The views of a scene show one set of named points, each view turned or mirrored, shifted and resized as a whole, with a little noise and some points left out.

Scene 1
View 1
Foti: -11	-6	-13	-16	-7	8	-30	2	8	11	0	-24	21	8	9	21	13	-15	10	5	-19	-22
reg: 0	-11	-18	-2	-7	10	-25	18	32	14	6	0	21	1	13	8	-12	0	6	7	-22	-7
lat: -17	-6	-5	-18	2	-9	-24	-14	-6	4	-7	-42	25	18	9	41	23	-22	19	6	-21	-38
bofos: -1	-12	-13	1	0	-7	-14	7	27	9	1	-5	26	8	10	24	-13	1	14	14	-27	-17
zes: -14	-19	-12	-1	0	-10	-16	7	17	5	-2	-17	15	-1	15	30	-7	-14	9	-1	-25	-16
sukev: 24	18	-5	-9	16	0	4	11	14	9	-12	7	20	7	11	16	-30	10	11	28	-9	-12
feni: -9	-15	-15	-6	-6	-4	-25	0	22	10	4	-15	30	13	6	26	3	-6	17	11	-28	-25
suron: -7	10	-15	-31	-12	32	-45	8	1	18	-2	-27	18	5	7	3	27	-19	7	6	-6	-19
bunum: 18	5	-19	-8	-9	23	-23	17	37	23	8	16	34	12	2	-5	-13	15	9	27	-18	-8
sumup: -21	-8	0	-15	6	-18	-19	-16	-8	0	-9	-44	23	18	11	47	18	-24	21	7	-24	-39
Sezal: -1	0	-7	-12	9	-2	-14	9	8	6	-11	-15	11	-3	17	25	-10	-11	8	7	-15	-14
ton: 1	20	-5	-28	8	17	-22	12	-12	9	-18	-27	2	-10	21	14	3	-20	2	6	2	-10
Gok: -5	-2	-3	-7	16	-16	-5	3	1	-1	-14	-21	9	-4	21	37	-13	-14	11	4	-16	-17
vovu: 3	13	-10	-26	-2	20	-31	0	2	14	-4	-22	26	17	4	10	16	-8	13	17	-11	-25
View 2
Foti: -2	3	10	5	-14	29	-2	-3	-11	23	-13	3	-2	-2	-8	-10	-15	11	-11	-6	-15	7
lat: -2	-17	12	23	-9	32	-2	-2	-32	41	-5	1	8	9	3	5	-28	11	-22	-3	-50	14
sumup: -4	-15	9	23	-9	34	-5	3	-31	42	-4	2	9	6	3	7	-28	9	-22	-2	-49	16
suron: -4	8	3	-17	-24	32	0	-5	-24	30	-16	3	-3	-8	-19	-16	-5	16	2	-4	4	-8
bunum: 14	21	26	2	-8	-5	9	-30	19	-2	-28	-24	-21	2	-7	-16	7	12	-4	-12	12	-2
vovu: 5	1	12	-6	-17	18	3	-15	-23	30	-15	-10	-6	0	-11	-8	-2	18	-4	-1	-7	-5
zes: 2	12	15	20	-6	23	-4	-1	8	11	-12	-2	-10	2	1	-8	-16	1	-16	-11	-15	19
Sezal: 7	14	10	17	-11	16	-6	8	-5	27	-7	-12	-12	-1	5	5	-6	-5	-16	-7	-10	18
ton: 4	18	-2	-2	-20	26	-8	15	-26	39	-6	-5	-8	-8	-7	4	-1	-4	-7	-1	3	9
sukev: 22	21	21	19	-4	-13	4	-10	2	22	-14	-42	-26	7	9	11	14	-3	-16	-4	0	13
bofos: 5	9	23	26	-2	13	1	-12	14	8	-15	-13	-12	6	7	-5	-13	3	-18	-12	-19	18
feni: 0	1	19	18	-5	21	1	-14	3	11	-16	-3	-6	4	0	-10	-19	12	-15	-11	-25	12
Gok: 7	13	8	29	-6	17	-8	15	-9	32	-2	-15	-11	2	10	13	-11	-11	-21	-5	-22	28
reg: 2	23	17	10	-8	15	-1	-8	20	1	-20	-4	-16	-2	-5	-15	-6	2	-9	-14	2	14
View 3
Foti: 0	3	3	-7	5	7	0	14	0	13	6	-4	-2	11	-2	2	-9	-5	-11	12	14	-2
zes: -6	-2	9	-8	2	6	-5	20	-1	11	2	-2	6	8	-4	0	-7	-6	-15	-2	14	0
lat: -3	9	7	-4	-7	16	2	14	-8	12	5	-5	-6	23	-13	1	-7	-12	-16	24	19	0
suron: 9	4	-4	-8	16	7	8	10	9	14	10	-4	-10	5	5	5	-12	0	-4	22	13	-5
vovu: 4	-4	-2	-3	-3	5	2	11	0	14	8	1	-5	13	-3	5	-14	-4	-2	23	8	-10
sumup: -3	10	10	-3	-10	20	2	16	-10	10	2	-4	-4	25	-18	-1	-6	-14	-19	21	21	0
bunum: 1	-22	-2	-7	1	-10	-8	16	8	14	6	5	11	0	8	8	-20	3	5	-4	-1	-13
bofos: -6	-9	9	-7	-6	0	-9	21	-3	11	2	1	11	10	-5	2	-11	-7	-10	-7	10	-3
reg: -2	-10	4	-8	8	-2	-7	20	4	12	5	1	9	1	4	3	-11	-1	-8	-10	10	-2
Sezal: 3	-2	10	-9	0	16	2	18	2	8	-3	2	7	6	-10	-1	-12	-1	-12	-2	13	-4
sukev: 8	-18	7	-7	-13	12	0	17	5	6	-7	13	16	4	-9	4	-24	3	0	-8	0	-18
ton: 11	5	4	-10	12	24	10	13	10	8	-2	0	-3	3	-5	0	-12	3	-11	10	13	-4
View 4
feni: -10	5	-5	4	-2	6	9	-5	17	-9	-4	-10	-11	4	-2	6	9	-13	6	12	-3	1
bofos: -3	7	-2	2	-2	9	9	-5	13	-7	2	-6	-7	5	3	5	11	-6	7	12	-2	3
bunum: 0	5	-16	-5	-4	7	9	-1	-7	-2	7	5	-8	4	4	-6	-2	-12	-1	6	10	1
reg: -2	-1	-9	-5	-5	3	12	-3	5	-5	-1	-1	-10	5	2	-5	16	-10	2	9	4	3
vovu: -7	11	-13	-6	0	4	9	-4	25	-5	-5	-5	-3	-1	-7	-5	-1	-29	-5	9	4	7
ton: -1	7	-5	-15	-1	-1	15	-5	34	-5	-7	-3	2	-1	-6	-9	20	-25	-7	12	2	15
Sezal: 0	7	0	-7	-1	5	13	-5	26	-6	0	-4	-1	1	0	0	18	-14	1	13	-1	11
Gok: 0	10	6	-3	1	7	11	-6	34	-9	2	-7	2	2	2	5	22	-9	4	15	-5	14
Foti: -11	4	-8	-4	-2	1	10	-6	25	-9	-10	-10	-8	2	-7	-1	11	-21	0	11	-1	4
lat: -15	12	-2	4	2	4	6	-7	43	-12	-11	-17	-4	1	-10	8	8	-24	3	14	-6	6
sumup: -14	13	3	6	3	5	7	-8	46	-12	-10	-18	-3	0	-9	12	12	-22	5	15	-11	8
suron: -15	3	-17	-9	-2	-3	11	-4	24	-7	-17	-7	-10	0	-15	-10	4	-35	-7	9	5	4
sukev: 12	15	-3	-7	0	12	9	-1	13	-1	17	4	7	-1	10	-1	5	-7	0	10	4	12
View 5
feni: 10	10	18	-10	-6	-6	3	-13	11	14	0	4	-7	11	-3	3	5	1	5	1	-2	-29
Sezal: -1	9	12	-3	3	9	-3	-13	5	6	2	1	4	0	-4	2	6	0	9	-1	-14	-28
bofos: 6	8	16	-5	-1	-3	0	-9	10	11	4	12	0	10	2	-1	5	7	7	-6	1	-27
zes: 3	8	11	-2	0	-4	5	-11	6	13	-2	7	-1	8	-2	3	4	2	6	1	-6	-31
bunum: 13	0	26	7	-2	-5	-9	-11	16	14	4	17	-10	4	13	-7	18	-11	4	-20	-9	-11
lat: 7	18	14	-25	-9	1	1	-21	8	10	1	-15	-7	6	-18	16	-3	0	5	13	-9	-35
suron: 8	6	17	1	-6	2	-1	-22	10	16	-11	-9	-11	-2	-8	13	9	-26	-1	1	-29	-23
sukev: 2	6	20	-2	3	14	-20	-10	7	1	16	10	4	-5	6	-8	13	2	13	-17	-7	-13
Foti: 7	8	14	-7	-5	-1	3	-17	9	15	-5	-3	-7	5	-8	10	5	-9	2	3	-15	-30
vovu: 11	8	21	-9	-8	4	-8	-20	11	12	0	-7	-12	-1	-7	8	10	-17	1	-3	-19	-19
ton: -3	7	10	1	2	13	-4	-18	2	6	-5	-10	1	-7	-11	10	7	-14	6	4	-28	-27
Gok: -5	12	8	-8	4	11	-3	-10	2	3	5	-2	9	1	-8	4	2	10	12	3	-9	-33
reg: 6	2	15	7	2	-7	4	-7	10	15	-3	16	0	11	7	-3	9	0	5	-8	-3	-27

In a view up to two points have been moved. Name them for each view, in the order of its rows, or write none.
view 1 -> zes, ton
view 2 -> lat
view 3 -> vovu
view 4 -> suron
view 5 -> reg

Scene 2
View 1
did: -4	-6	3	9	-3	-2	16	-8	7	12	27	8	14	6	1	24	5	0	-4	-16	1	-4
des: -12	8	12	-1	8	-5	14	-5	9	-2	1	7	-9	5	13	0	-13	-4	-13	0	28	-11
Sebu: -4	9	1	21	5	0	22	-15	11	13	31	5	10	6	12	7	-1	6	7	-15	12	-21
bavud: -7	5	11	17	-4	9	28	-9	0	24	23	-1	16	0	-5	30	7	-1	1	-7	-2	-2
kasan: -18	4	11	1	5	5	26	-6	0	12	4	4	-5	2	-1	18	0	-10	-14	4	8	4
namu: -19	1	-8	12	14	5	32	-17	2	14	28	11	-2	7	5	11	7	-5	-2	-8	-4	-3
Riz: -9	-15	-5	-7	4	-13	6	-5	11	-5	20	22	-3	13	8	10	0	-4	-19	-17	8	-1
Mupin: -20	6	-1	7	16	5	31	-15	3	9	13	9	-10	5	9	3	-1	-6	-7	1	7	-5
lefub: -7	6	5	14	4	0	21	-11	7	12	23	5	6	5	8	10	-1	2	-1	-10	12	-13
gesu: -11	2	9	8	-1	7	27	-7	-1	19	16	3	9	0	-5	28	6	-6	-7	-3	-1	3
kebag: -20	8	-1	8	17	2	27	-14	5	5	14	10	-12	7	13	-5	-5	-4	-7	0	13	-11
Mib: -19	6	3	0	13	-1	22	-11	7	1	7	11	-12	7	12	0	-7	-6	-13	1	17	-7
folib: -11	11	14	11	4	4	24	-9	4	12	10	0	2	2	5	11	-5	-2	-4	-1	16	-9
tukoz: -14	1	14	2	-1	8	27	-5	-2	17	6	1	3	-1	-7	28	3	-9	-13	4	2	8
deki: -8	-1	6	-3	6	-11	8	-5	12	-5	10	13	-5	10	13	1	-9	-2	-14	-9	24	-12
View 2
bavud: -5	-21	-21	-8	-9	12	-4	10	-14	-20	-10	-20	11	10	-50	-11	8	-18	-36	13	44	-74
tukoz: -5	2	-23	-5	-10	-13	-17	-3	-10	-15	7	-4	21	9	-39	-8	-9	-3	-23	9	19	-52
lefub: 9	-23	-5	-14	10	3	9	15	-1	1	-11	-12	7	-2	-19	-9	27	-27	-8	27	43	-52
deki: 23	1	1	-7	26	-18	-2	4	13	12	-3	9	28	0	3	0	22	-19	13	29	21	-22
folib: 9	-4	-13	-9	-2	-8	-6	18	-4	-1	5	-2	22	-3	-11	-10	21	-31	-16	24	34	-48
did: 11	-23	-9	-4	17	10	3	0	1	-9	-24	-14	17	13	-37	1	14	-9	-10	18	37	-55
Mib: 6	1	2	-20	10	-25	2	4	2	12	11	6	10	-10	-1	-8	17	-20	10	25	19	-24
kebag: -2	-9	3	-30	4	-23	12	10	-2	13	12	-1	-4	-20	0	-14	23	-28	8	27	26	-27
Mupin: -9	-7	-1	-29	-2	-23	9	6	-6	5	14	-2	-3	-14	-12	-16	14	-20	3	24	23	-33
Sebu: 11	-35	2	-20	12	11	17	23	-3	2	-16	-19	-1	-7	-17	-12	42	-39	-9	33	55	-56
des: 21	9	-2	-4	15	-22	-7	13	11	13	11	11	28	-6	13	-4	25	-29	8	32	21	-22
Riz: 9	-18	9	-17	42	-13	14	-26	12	9	-22	1	6	9	-24	8	7	12	26	21	15	-21
View 3
kebag: 1	-7	-6	-8	7	1	-11	18	0	-21	7	3	5	-6	-8	10	4	-7	-6	-15	-15	-7
Mib: -4	-7	-7	-7	9	2	-12	11	-2	-16	9	3	10	-4	-2	5	0	-3	-9	-19	-14	-4
folib: -10	-13	3	-3	-4	1	1	5	0	-24	4	13	9	-11	-5	6	7	-9	-12	-13	-4	0
did: -3	-2	-6	5	-13	9	16	-10	-3	-20	-2	6	17	-8	-4	4	-3	1	-2	-3	1	-2
namu: 16	3	-9	-7	-6	9	6	12	8	-22	-1	2	8	-8	-19	10	5	-4	2	-5	-13	-3
bavud: 3	-3	1	2	-23	9	24	-7	8	-27	-6	12	15	-14	-14	5	8	-4	-5	0	3	4
Mupin: 4	-4	-5	-9	3	4	-7	16	5	-19	6	5	8	-6	-13	6	7	-6	-7	-14	-15	-2
gesu: 1	-2	0	-2	-15	9	15	-4	10	-19	-2	14	18	-10	-14	-2	8	-1	-10	-9	-4	9
lefub: -2	-8	-3	0	-6	4	7	3	-4	-27	-1	6	8	-9	-5	12	1	-6	-3	-5	-3	-7
tukoz: -4	-1	1	-4	-11	7	10	-3	12	-12	4	16	22	-10	-14	-9	9	0	-16	-16	-6	15
deki: -14	-9	-11	0	9	1	-9	1	-13	-14	8	0	13	-3	9	7	-10	1	-7	-16	-8	-10
Sebu: 0	-12	-3	1	-7	4	9	6	-6	-35	-4	3	2	-11	-4	22	2	-10	3	1	0	-14
kasan: -6	-3	-1	-5	-3	5	0	3	9	-13	8	13	17	-7	-10	-6	7	-2	-15	-20	-10	10
Riz: 1	4	-21	2	3	8	0	-6	-9	-7	5	-7	19	2	3	3	-16	10	1	-9	-11	-8
des: -17	-13	-5	-1	9	0	-11	2	-9	-15	9	6	12	-5	8	5	-5	-3	-12	-19	-7	-6
View 4
Sebu: 20	9	0	-12	-4	-21	8	-22	-24	-10	13	10	-29	0	0	7	5	14	0	10	-26	3
tukoz: 9	9	13	8	18	3	-14	9	-7	-12	6	16	-16	0	3	-5	5	-3	-6	26	44	6
des: -2	43	8	14	-3	-22	2	24	10	1	-1	17	-15	12	25	-4	-4	6	5	17	-14	-4
kasan: 3	21	13	12	16	-5	-5	17	-2	-8	4	17	-21	2	9	-7	5	-4	2	20	30	6
folib: 12	29	10	-9	0	-8	-1	-2	-7	-11	14	11	-29	-2	8	2	3	-3	-6	16	3	7
lefub: 16	11	3	-3	2	-17	1	-8	-17	-8	11	14	-22	2	2	3	3	12	-1	15	-10	1
Mupin: 3	21	6	10	15	-20	12	14	-12	-9	6	15	-36	-4	8	-7	6	-4	16	1	5	8
Mib: -1	30	7	17	10	-23	9	23	-2	-4	2	18	-26	4	17	-7	1	2	16	8	-5	1
kebag: 1	28	6	9	8	-26	15	16	-10	-5	7	16	-36	-2	11	-7	3	-2	19	-2	-10	5
bavud: 23	-3	7	-12	11	4	-11	-21	-24	-16	15	10	-20	-3	-7	4	10	3	-15	24	29	6
gesu: 16	0	8	2	16	1	-10	-4	-16	-13	9	14	-18	-1	-4	-1	6	2	-6	23	34	6
namu: 12	-3	2	6	21	-18	11	-2	-28	-12	9	17	-38	-8	-5	-3	9	4	18	-3	8	9
deki: 1	25	2	20	1	-28	3	19	3	4	-6	20	-9	15	20	-2	-3	20	11	18	-20	-9
Riz: 4	-9	-2	31	19	-30	0	14	-7	4	-11	29	-1	15	10	-3	1	31	21	17	-7	-13
did: 18	-8	1	4	9	-11	-9	-11	-16	-7	3	17	-6	8	0	4	4	21	-4	26	7	-6
View 5
des: 5	-11	11	25	-12	-14	7	-6	17	-4	2	12	8	10	9	1	-16	4	-16	0	-6	-15
tukoz: 6	-9	5	-4	-3	-10	15	10	-10	-14	-7	12	7	7	-13	6	-7	12	-11	-11	-22	3
gesu: 4	-2	8	-4	-2	-2	18	10	-13	-12	-6	13	8	6	-14	3	2	5	-5	-7	-16	4
bavud: 0	5	12	-5	-2	3	21	12	-17	-15	-7	16	12	7	-16	1	14	1	-2	-6	-16	1
deki: 13	-4	6	26	-9	-9	8	-5	15	-3	6	6	8	3	10	-6	-13	0	-15	4	1	-11
kebag: -6	-4	15	26	-2	0	12	-4	7	2	-4	22	5	17	-2	10	-15	-6	-4	3	1	-7
folib: -3	-4	16	12	-9	-7	14	2	2	-10	-4	17	10	12	-3	3	-1	3	-10	-4	-13	-12
Sebu: -4	11	19	20	-4	10	18	1	1	-5	-2	19	11	10	-2	-4	12	-13	1	6	3	-9
namu: 1	2	9	12	7	9	18	4	-10	2	-5	19	2	11	-13	10	-10	-5	2	2	0	8
Mib: 4	-10	8	23	-4	-7	10	-3	9	1	0	14	4	11	2	6	-21	2	-10	1	-3	-7
kasan: 4	-12	6	5	-4	-11	12	5	-3	-8	-5	13	5	9	-8	8	-13	10	-12	-7	-17	-1
lefub: -2	6	17	18	-6	4	17	1	2	-5	-3	18	10	10	-2	-1	6	-7	-2	1	-2	-9
Mupin: -2	-7	10	18	1	-2	13	0	1	1	-5	20	4	15	-6	12	-18	0	-4	0	-4	0
View 6
Riz: 6	-25	2	-5	-34	-7	13	9	13	46	10	-8	-23	5	-6	-26	3	-12	22	-21	38	-3
namu: -20	27	14	-6	-4	-8	-5	-21	30	14	24	5	-4	-1	-23	-33	28	1	-7	1	8	1
folib: -2	7	1	-7	-3	10	-5	-4	13	4	-10	8	-10	6	-16	6	-2	-26	-31	11	-5	-6
des: -4	-10	8	-13	-30	-6	17	0	2	12	-31	12	-33	2	-13	20	-16	-33	-11	-1	8	-24
bavud: 11	10	-10	4	21	24	-30	3	27	9	22	0	18	12	-12	-28	12	-11	-46	14	-4	20
lefub: 5	21	2	-14	-6	3	-11	-5	12	16	5	-10	-5	4	-20	-11	5	-31	-12	12	5	4
gesu: 0	-6	-7	8	12	18	-18	5	29	9	15	11	6	10	-8	-27	10	-1	-45	3	4	10
Mupin: -25	15	16	-10	-13	-9	8	-20	23	4	-2	19	-20	-3	-21	-10	14	-5	-13	1	3	-14
kebag: -24	22	18	-15	-20	-15	9	-22	16	7	-7	13	-25	-6	-25	0	9	-15	-1	1	4	-19
kasan: -14	-18	3	8	-2	7	2	0	26	3	-6	27	-12	7	-7	-8	-1	1	-40	-5	3	-9
Mib: -18	-1	13	-11	-25	-12	18	-9	14	11	-15	17	-31	-1	-16	2	-1	-16	-5	-4	9	-22
Sebu: 11	43	1	-24	-5	3	-19	-11	8	20	12	-22	1	3	-28	-11	12	-42	0	20	0	6
did: 19	-7	-10	-2	-3	14	-15	12	17	30	17	-13	3	11	-8	-26	4	-23	-16	3	15	13
tukoz: -6	-22	-4	14	9	17	-9	7	31	4	3	24	-1	12	0	-19	4	5	-53	-4	4	2
deki: 4	-13	4	-16	-35	-6	16	6	2	27	-17	-2	-31	4	-11	8	-12	-35	9	-6	20	-17

In a view up to two points have been moved. Name them for each view, in the order of its rows, or write none.
view 1 -> did
view 2 -> deki, Riz
view 3 -> bavud, des
view 4 -> folib
view 5 -> kebag, lefub
view 6 -> none

Scene 3
View 1
ser: 2	14	-2	1	-18	3	-8	-26	2	0	-24	6	7	-31	2	-13	20	-4	-10	-10	-9	8
Vizer: 4	9	4	9	-30	-4	-15	-36	5	-8	-26	0	11	-24	-3	-4	31	8	-11	-8	-20	-1
kuvoz: -2	19	-9	28	-31	2	8	-9	-15	-14	-36	6	1	-25	-17	5	10	5	12	-13	-29	-18
ranak: -4	10	-3	30	-37	-6	-10	-28	-3	-20	-33	1	5	-8	-10	11	20	14	3	-14	-28	-24
Buno: 3	-3	-5	0	-14	7	-51	-51	21	-16	-7	9	-12	18	21	6	17	-10	-16	-14	18	1
Zural: 16	-10	-12	9	-26	11	-56	-59	24	-31	-18	-1	-31	28	12	18	14	-14	3	-28	11	-11
regaz: -2	11	-12	31	-31	3	-12	-17	-8	-23	-31	5	-8	0	-11	13	7	5	12	-17	-19	-25
Ratup: 9	14	1	14	-37	-3	-6	-33	1	-8	-38	-6	10	-36	-11	-4	29	5	0	-12	-34	-3
Meto: -3	22	-13	33	-33	4	9	-3	-18	-19	-39	3	-4	-18	-20	6	4	5	18	-16	-30	-23
diro: -29	11	-10	20	-4	-3	-18	-10	-5	-13	-2	28	6	16	12	9	1	12	-13	-1	14	-17
fotu: -18	16	8	27	-35	-21	0	-16	-10	-10	-29	6	30	-20	-10	5	29	32	-11	0	-36	-21
doz: 9	-1	-13	31	-41	5	-36	-42	7	-36	-31	-3	-24	21	-6	26	13	2	15	-26	-15	-28
Suda: -8	22	-21	16	-5	18	5	6	-16	-10	-21	21	-13	-16	-1	-2	-14	-16	9	-11	6	-4
View 2
ser: 33	9	-20	-14	-27	2	11	-14	-15	0	-1	-11	5	-8	-8	5	-9	25	-6	-18	-2	10
regaz: 0	8	-1	2	-9	-5	6	-17	-9	-20	-19	-4	-1	12	-10	-11	-5	22	-8	-3	-17	25
Zural: 19	0	28	-4	0	-34	11	-12	-4	-18	-36	-46	18	3	-21	-26	-19	23	-39	-30	5	14
Vizer: 24	8	-25	-22	-26	-7	6	-13	-14	-8	-19	-7	7	-4	-12	2	-7	34	2	-19	-6	23
Ratup: 28	10	-28	-18	-35	-1	5	-22	-12	-10	-17	0	1	0	-14	-6	-9	36	1	-13	-18	26
doz: 0	4	13	-1	-2	-25	5	-17	-6	-27	-42	-18	5	12	-20	-26	-10	28	-17	-12	-14	30
ranak: 4	7	-14	-9	-15	-6	4	-17	-10	-20	-26	0	1	8	-12	-7	-2	31	3	-6	-16	30
kuvoz: 8	9	-17	1	-23	6	8	-23	-12	-15	-8	8	-7	9	-9	-7	-3	24	1	2	-25	25
fotu: 0	9	-28	-19	-15	1	4	-9	-17	-14	-20	11	0	0	-7	11	4	28	17	-3	-10	28
Meto: 4	11	-11	7	-21	8	7	-25	-10	-17	-7	9	-10	14	-8	-12	-2	21	-3	6	-28	24
diro: -10	5	3	-5	9	-5	16	5	-16	-10	-6	-14	12	-6	-2	20	4	5	-4	-9	14	9
Buno: 21	1	9	-19	0	-27	11	0	-11	-6	-25	-38	23	-11	-13	3	-12	22	-21	-33	19	9
Suda: 5	10	6	15	-7	12	21	-12	-11	-4	20	-8	-1	2	0	6	1	-1	-16	0	-5	2
View 3
ser: -21	9	-2	-8	-5	9	-5	-4	-3	-7	-9	0	1	-12	-5	12	4	21	-7	9	4	-10
doz: -14	-14	-6	2	-17	14	7	21	-11	-34	10	12	17	7	-17	5	1	13	-5	4	-7	-2
Zural: -19	-19	-3	-12	-22	22	6	18	-24	-39	3	25	11	7	-12	9	-1	22	-18	5	-2	-9
Meto: -9	-1	-2	8	-8	3	4	2	10	-8	4	-12	12	-5	-14	6	4	0	8	7	-4	-1
kuvoz: -11	4	-2	7	-6	3	1	3	9	-7	1	-12	11	-5	-13	6	5	5	6	7	-3	-1
fotu: -12	10	4	8	7	1	-5	15	9	-1	-1	-5	1	-8	-11	13	7	22	8	11	-7	-1
Suda: -9	-13	14	-8	-12	8	4	-11	3	-5	-6	-5	4	-8	-2	13	-4	-1	-6	7	3	-8
Ratup: -21	16	-14	3	-4	7	-4	3	1	-11	-2	-5	9	-9	-15	5	9	20	2	9	-1	-5
Buno: -19	-9	6	-15	-10	17	-1	16	-19	-23	-5	23	0	-1	-5	17	-2	34	-17	9	-2	-11
diro: -6	-14	26	-6	-1	6	0	14	0	-3	-4	8	-4	-4	1	22	-4	21	-6	9	-7	-6
ranak: -13	3	-2	8	-3	5	0	16	4	-12	4	-2	9	-3	-16	7	6	16	5	8	-6	0
Vizer: -21	13	-7	-1	-1	8	-5	8	-3	-10	-4	1	4	-8	-12	10	6	27	-2	10	-2	-7
regaz: -10	-7	2	4	-9	7	4	13	3	-15	4	-1	12	1	-12	9	2	8	2	7	-6	-2
View 4
diro: 4	9	12	4	0	9	-7	-11	4	1	-2	-2	11	1	-8	-14	-2	9	7	20	2	-7
kuvoz: 1	15	1	14	6	-15	6	10	8	-9	-20	12	-10	19	-7	14	11	22	7	11	0	12
Zural: -14	5	6	4	-18	-9	23	-16	-3	-24	22	4	-22	18	-36	-4	-8	6	10	42	22	-25
Suda: 6	6	11	-6	-4	-21	4	4	15	3	-13	3	8	15	-12	7	1	10	-11	22	-2	4
Buno: -4	4	21	6	-22	9	7	-24	-2	-19	21	2	-9	6	-28	-3	-5	8	13	23	15	-18
doz: -12	14	-9	15	1	-9	20	-1	-4	-21	1	10	-24	20	-21	-10	1	16	18	33	18	-13
Ratup: 1	14	11	18	-6	-7	6	1	5	-19	-10	13	-20	16	-16	27	16	24	17	2	6	13
Meto: 0	15	-5	10	8	-22	9	14	8	-7	-21	10	-9	19	-7	11	11	22	6	16	3	11
regaz: -5	14	-2	11	5	-12	10	5	4	-10	-10	8	-11	18	-11	-1	5	18	10	22	7	0
fotu: 4	17	5	21	8	7	-6	0	1	-11	-16	9	-8	9	-2	6	15	25	20	0	1	9
Vizer: 1	12	15	17	-7	1	2	-6	2	-19	-3	10	-16	11	-17	20	11	23	19	2	6	5
ser: 7	7	23	8	-15	-5	1	-9	9	-13	-3	8	-7	9	-18	24	9	18	7	4	1	7

In a view up to two points have been moved. Name them for each view, in the order of its rows, or write none.
view 1 -> Zural, fotu
view 2 -> Suda
view 3 -> doz
view 4 -> none
